Each row is a point on a tangle of strands that fork, close into loops and nearly touch. The rows are in no order.
Two points are linked if the straight distance between their rows is under 44.9. Some points are linked to none.
zasof: [  0 -10  19 -14  -6   2 -14  -1  14 -13  13  16 -24   3 -32   0   1  -1
   1  31   0 -25   8  11 -21]
nif: [  5  15 -29  27  11  -6   8  -2   0   3  -9  10 -10  -1  38  13  -2  -6
  -4   8  10 -17 -16 -12  -5]
sopit: [ 31  22 -27 -30 -33  12   9  22  -7   6 -12 -11  -6  19  -4   7  -9  -5
  -2 -10   3  -6   3 -20   6]
kuvu: [-13 -12   0  34  -3  28 -20   9  -9 -12  19   3  15  18   2 -11  -9  -4
   2  -4  -9   2  32 -11 -24]
Sasos: [-11   3  51  15  -2  -8   4  -7  10 -14   3  21   7 -17   3 -15  20  10
 -21  12 -12   5  11   4  -6]
Dibog: [-12   1  23  14  21 -19  -2 -16  -3  11 -10   9   4 -15   8   3  11   9
  -6   0  18  12 -22  16   1]
tugil: [  9   5   8 -19  -2 -12  16   3   5  18   1 -23   2  -9  -8  12   6  -5
  13 -15   8  14 -10   3  20]
tonav: [ 22   8   0 -12  -3 -14  16   2   8  22 -12 -18   6 -19   1  14   1 -19
   6 -16   3   3 -17  -1  19]
per: [  9  -8  -7 -25   5 -25  -8  18 -31 -12  -9   0 -17  -2   1   6  -8  -4
   7   4  20   7 -12  23   7]
Pum: [-11  -1   2 -22  10  -4  -4  -5 -10  -3   1 -10 -10  -1 -29 -21  -7  22
 -10  -1  -7  19   2  10   3]
fop: [ -2   2  34   8  -3  -3 -16  -4  12   0  -8  17 -17 -23  -8  -1  21  -6
  -6  32   6 -27  -3  -1  -7]
gonup: [ 24   2  -9 -18   3 -15  12  13 -11   6 -13 -25 -13 -20   0  14 -11  -6
   7   3  19  -3  -7  13  26]
mog: [ -2 -10  -9 -17  -6   7  -3  -3  13 -17   3   7  -6  12 -22  -8 -10  15
  -1  16 -13 -13  15   3  -9]
mamed: [  8   1 -17  32  -8  15  12  -4   4   6   6 -11  12   3  21  -1 -11  -2
   7  -7 -10  -6  15 -29   5]
Peve: [ 17  -3 -25 -17   5 -11   6  13 -12  -1  -5 -13 -23 -10  -3  13 -17   1
  10  14  17 -13  -9   9  11]
rako: [ -4  -4  33 -12  -7  -2 -21  -3   8 -12  10  15 -26   0 -35 -10  12   4
  -7  33  -2 -10   8  17 -16]
vabo: [-13  -3  13  24  14   4  -3  -4   9  -9  -1  29  10   0  17  21  16  -4
   1   9  14  -5  -6   6 -11]
bop: [ 20   5 -15  -1   3 -11  18  -7  15  21  -8 -15   0 -21  11  12  -7 -10
   9  -8  -3 -12 -14  -9  16]
puti: [  2   2 -23  19  -1  18   6  -6   8   8   9  -2 -14   3  -3   0 -10   6
   7  11  -4 -25   8 -21  -4]
Pas: [-24 -12   9  -6  10  -5 -14  -4 -16  14  24  -2 -14  20 -30 -13 -13   7
   1 -15   6  28  -4  27 -17]
gori: [  0  -1 -10 -17 -31  24   8  12  -3   4   1 -30  22  15  -3  -9  10  -9
   3 -23 -15  13   9 -14   5]
zarap: [  2   0  15 -15   3 -15  14   5  -3  13   9 -15   3   0  -8   7  11   4
  13 -11  13  27 -13   9  17]
Detuz: [  5  10 -17   5  17 -17  -3  -2 -10  14 -24  -2   4  -9  28  21   6 -14
   1  -3  29   7 -26  12   7]
febo: [ 21   0   1  17  -4  -5   8 -13   9  -9 -12   3  18 -14  28 -11  -8  -2
  -6   1 -19 -15   9 -16   7]
bupob: [  1   2 -29  24  -4  25   7   1   4   9  12  -9  -3  10   9   0 -10   1
   9  -3  -6 -12  10 -25  -1]
rame: [ -9  -7  26 -12   4  -9 -18  -9  -7  -3  11   7 -28   8 -39 -28  -5  14
 -12  12   1  13   1  24 -18]
tudaf: [  4   3   1 -11   8 -16   6  -6  -2  -1 -19  -4   4 -19  -4 -17  -6  12
 -11   2  -9   0  -6  -1  18]
Vid: [ -7  -5  36 -11  -3  -4 -21  -6   0  -4  11  17 -27   9 -39 -21   9   5
 -14  21   0   6   2  22 -21]
Gete: [ 11   1  -6 -33 -18   1  14   6   6   0  -7 -18   8   3  -9  -3   4   6
   0  -9  -9   9   5  -4  16]
pubi: [-20   1   7  -4   7   5  -9  -6  -4 -10   1   3   0   1 -16 -30  -1  16
 -15  -1 -16  12   9  -1   0]
Bodif: [ 16   5   8  42  -1   1   3  -4   4  -9  -5  10  20 -10  34  -4 -10  -8
  -4   4  -8 -14  18 -21  -3]
zunaf: [  6  -4  24  -4  -1 -23  14 -15  17  -2  -3   2  13 -23  15   6   8  -7
   4  -2  -9  -1 -13   4   7]
gugob: [-10  -2   1  22  11   9  -8   2   0 -20   2  32  13   9  25  20  10  -9
  -1   5   7  -6   5   2 -15]
duza: [  7  -5 -27 -24  -6   4   5  12  -1  -4   9  -5  -6  15 -16   6 -15   3
  12  -2  -4  -1   1  -2   2]
lemar: [-26  -7  14   5  18  -1 -19  -9 -10  14  21   5  -9  18 -26  -7  -2  16
   1  -8  15  31  -8  26 -17]
madi: [-20  -7  18  -1   0  10 -17  -7  -5 -15  11  13  -6  10 -27 -29   0  13
 -22   3 -18   9  15   3 -15]
dubeg: [-20  -2 -16  23  18  19 -12  -2  -3   7   5   8   7   9   3  -1   3   1
   1 -10   1   5  -1  -9  -5]
Betoz: [  3  -7   1   0 -19  12  14  -5  11 -12   7 -19  27   3   0 -11   2   5
   2  -6 -23   7  24 -12   6]
doduv: [ -3   3   2   4  24 -22  -4  -6 -19   8 -21   1   0 -16  15   7   3   2
  -3  -2  22  11 -23  16  12]
mer: [-18   5 -27  11  28  13 -24  -3 -14   9  -1  12  -1  15   2   2  -7  -1
  -1 -13   9   8  -9   3  -4]
fesul: [-15   2  45  21  -3   7  -4   4   6 -21  14  23   6  -2 -10 -16  21   9
 -17   8 -10  10  19   3 -16]
vigi: [ 37  24 -22 -21 -35   4  23  11   5   7 -11 -12  -4  13  12  14  -8  -2
   3  -5  -3 -14   4 -26  10]
lafi: [  8  11 -25  14  15 -16   3  -2  -3  12 -23   1  -4 -11  36  18   1 -12
  -2   1  18 -10 -24  -1   4]
zilo: [ 15   0  22 -17  -7 -27  17 -22  17   0 -11  -5  12 -26   7  -4   2   0
  -6  -2 -21   2 -11  11   8]
daf: [-16  -5   4  -8   2   2   8   3  -4  14  16 -15   6   5 -15   3  12   8
  10 -17   5  26  -7   3   4]
dapon: [-10   7 -29  -2  23   6 -21   7 -23  12  -6   7   0  13   2   9  -7  -7
  -1 -16  14  19 -15   6   3]
ger: [ 19   7 -16  -9 -16  -6  25   1  18   5   1  -7  -7  -1  25  25  -5  -7
  18  11   0 -24  -5 -15   7]
mav: [  1   9  -6  52   8  17  -6  -5   6  -1  -1  20  -1   0  25   4   3  -6
  -5  14   7 -21   8 -20 -12]
dalu: [ -4  -6   3   5   1   0  -6  12  -5 -27   8  33  12  11  22  10   4  -2
   4   2  -3  -2   9   0 -14]
piri: [-24 -20  -4 -13   5   1 -16  -3  -8  10  20  -2  -9  22 -28 -18 -17   0
  -2 -20 -12  13   3  16 -17]
bunag: [ -9  -2   7  19  11   8   3  -7  22   7   9   0  -6  -8  -9  13  10  -3
  11  11   9 -19  -3  -9  -1]
dupeb: [-13  -2  40  32  -2  12  -4   7   6 -22  16  16  14  -1  -3  -9  11   2
 -10   2  -8  11  34   2 -15]
zef: [ -2 -10 -10  -4 -13  18   6  -3  13 -12   7  -8   8   9 -11  -9  -6  12
   3   5 -18  -8  22  -9  -3]
mopig: [-16  -7  22  40   1  25 -13  10   1 -13  14  14  21  10   3  -2   7  -4
  -1  -4  -1   8  35  -2 -19]
relur: [  9  19 -18  10  -3   9   5   3   1  25 -11 -11  15   4  20   8   2 -17
   0 -31   2  11 -15 -19  16]
lofup: [  6  -1 -28  -5  -3   8  10   1   7   4   5  -3 -23   3 -12   4 -16  13
   9  18   0 -29   4  -7  -2]
lefo: [  8   2   4  49   7   7  -1  -4   5  -7  -2  15  20  -1  35   8  -3 -11
  -3   2   3  -7  18 -16  -4]
petel: [ 26  13 -28 -12 -22   2  23  10   4   6   3  -5 -11  12  17  21  -5  -5
  13   2   0 -17  -3 -19   6]
dopop: [ 20   7  -7   6  -9 -12  21  -9  20   6  -6  -4   2 -15  29  20  -5 -15
  12   1  -9 -23 -12 -12   6]
bodu: [-19 -25 -10  -9  -7  14 -10   2   5   1  25  -1  -2  24 -24 -12 -18  -6
   2 -13 -19  -2  12   4 -23]
mido: [-16  -3  29   3  -8  20 -22  -3   3  -8  18  16 -12  12 -34 -27  15   3
 -25  10 -20   4  21   5 -19]
lun: [-21  -5  11  13  19   7  -6  -7   1   1  11  21   8   8  -2  17  15   2
   5  -1  18  11  -8  10 -11]
Bor: [  6   2   2 -21 -28   9  12   4   3  -5   0 -23  24  10   0 -10  12  -5
  -3 -18 -18  18  13 -12  10]
Moto: [-16  -5  -2  18   9  17 -13  -2   5  -8  10  11   4   5  -9  -6   1   1
   0   1  -5  -4   5  -8  -9]
nibof: [  8  -3 -21 -14   3  -6   2   3  -4  -6  -2   1 -30  -1  -9   7 -22   5
  12  24  11 -27  -1   8  -7]
nofub: [  3   1   4 -24  -7 -23   2   8 -13 -18 -10  11   8   3  20   8  14  -5
   3   2   2   6 -14   1  10]
Kalib: [ 12  12 -35 -17 -21  20   0  24 -12  14  -1 -15  -1  18  -5   3 -10  -6
   1 -19  -3   3  -1 -17   7]
tozeg: [ -3  10 -15  39  14   5  -2  -7   5   0  -9  20  -6  -2  30  11   4  -6
  -8  12  13 -23 -10 -12  -8]
dit: [-13  -7   0  -2   1  10  10   0   5   7  11 -15  11   2  -8  -1  10   2
  11 -14  -7  11   1  -6   7]
Luse: [ 34   3  -9 -21 -11 -15  13  20 -16   2 -10 -33 -24 -23   7  29 -14 -14
   9  10  30 -11  -3  18  22]
puz: [ 10   2 -12 -10   4 -15   5  -6  -1  -6 -26   1  -1 -20   7 -12 -10  10
 -13  11  -8 -19  -8  -4  12]
Nuzu: [ 10  -6   0 -30  -9 -30  10   1  -3 -10 -24 -16 -11 -23   8   4  -9   6
   3  21   7 -16  -4  13  12]
fut: [  3   9 -24  -1  -3  11   2  13 -10  15  -4 -10   7   9   8  -1  -2  -6
   1 -22  -3   6  -4 -18  13]
Guso: [ -7  -1  11 -12  12  -7 -14  -5 -14  -3   2   0 -23  -2 -33 -22  -8  15
  -4  10   6   6   1  19  -7]
beka: [-28  -5  16  10  16   4 -11  -8  -4  12  19  15   3  15 -12   3  10  15
   0  -5  18  24 -10  23 -18]
rufan: [  4  -2  -6  26  -2  13   8  -5  10  12   2 -18  23  -6  13  -4  -1  -8
   6 -16 -13   2  12 -22   7]
kuden: [-13   0  39  18  13 -17  -4 -16   5   4 -11  22   3 -19  10   0  19   8
 -13  11  15   3 -18  14  -9]
pupam: [ 10   1  -3 -36  -2 -23   0  16 -21 -11 -12  -2  -9   1   3   9   1  -6
   7   2  11   4 -14  12  10]
gipi: [-11   0  41  13   6 -11  -2 -11   9  -8  -2  19   5 -20   5  -7  18   7
 -16  13  -3  -3  -5   7  -4]
lofab: [  8   0  13   7  -1 -17  12 -13  21   1  -6   2   5 -22  22  12   0 -11
   8   9  -7 -22 -10  -4   5]
zito: [  8   0 -15  -8  16 -14 -14  12 -34  -2 -11   1 -15   0   7  16  -8 -11
   5  -3  34  15 -14  28   4]
sug: [ 27   5  12 -32 -13 -29  17 -12  13   5 -21 -17   9 -25   6   0  -1  -3
  -4  -6 -16   6 -10  11  17]
sedoz: [ -7  -9  12  20  -3  12  13  -8  15   7  11 -14  25  -2   7   1  12  -5
  10 -18  -8   9   5 -12   7]
diga: [  6   5  -7 -28  -6  -5  10   1   0   2 -11 -14   7  -8  -8 -14  -1   8
  -7  -8 -10  12   0  -1  21]
talal: [ -4  -4  17   0  12 -12   1  -9   1   5  -7 -11 -16 -21 -21  -3   1   8
   7  14  19  -5  -8  13  10]
gofit: [  2   6 -25  -7  22  -7 -17  15 -31   6  -9   4  -8   6   8   7  -8  -8
  -1  -9  24  14 -16  10   7]
vimo: [ -3  -3   1 -10   2 -10  -2   9  -8 -20  -2  20   8   9  27  13  14  -6
   6  -1   4   4 -12   3  -2]
sudub: [-22  -3   4  -5  -1   9  -1  -5  -5  -6   5 -14  12   3  -9 -31   5  18
 -13 -11 -25  23  12  -3   2]
Kide: [-11  -8 -17 -15 -18  23  -5  13 -12   8  10 -25  12  21  -8 -12   0  -1
   6 -20 -20  13   8  -6  -1]
Noga: [  3 -14 -15 -33  -6   4   4   1   8  -5   8  -8  -5  12 -30  -1 -15  12
   6   7 -11   2  11  12  -3]
Vis: [-16  -8  -5  30   1  34 -22   0  -3  -6  16   6   5  16 -10 -15  -7  -3
  -1  -1 -11 -11  21 -13 -20]
Ven: [  1  -5   4 -14 -10   8  -8  -6  19 -18   1  11 -14   5 -25  -4  -5  14
  -3  28  -9 -27  16   5 -13]
ledif: [ 19  27  -8  -3 -11   1   3  10  -3  20 -20  -8   9   5  15  12   8 -27
  -1 -35  10   8 -18 -20  15]

A fork is a point with three links, a tip a point with one. Leave the first point through the second and follow the links. Name the first fork or tip that comes.
rufan / mamed -> Luse
pubi / Pum -> mog
petel / vigi -> ledif
Detuz / lafi -> febo

Name the points in between on the shortest way along the links from the first point to the second, in order.
Noga / madi -> mog, Ven, zasof, rako, Vid, rame, Guso, Pum, pubi
Kalib / rufan -> sopit, vigi, petel, ger, dopop, bop, tonav, tugil, zarap, daf, dit, sedoz
gonup / bupob -> Peve, nibof, lofup, puti
zito / dalu -> per, pupam, nofub, vimo
lafi / Sasos -> Detuz, doduv, Dibog, kuden, gipi
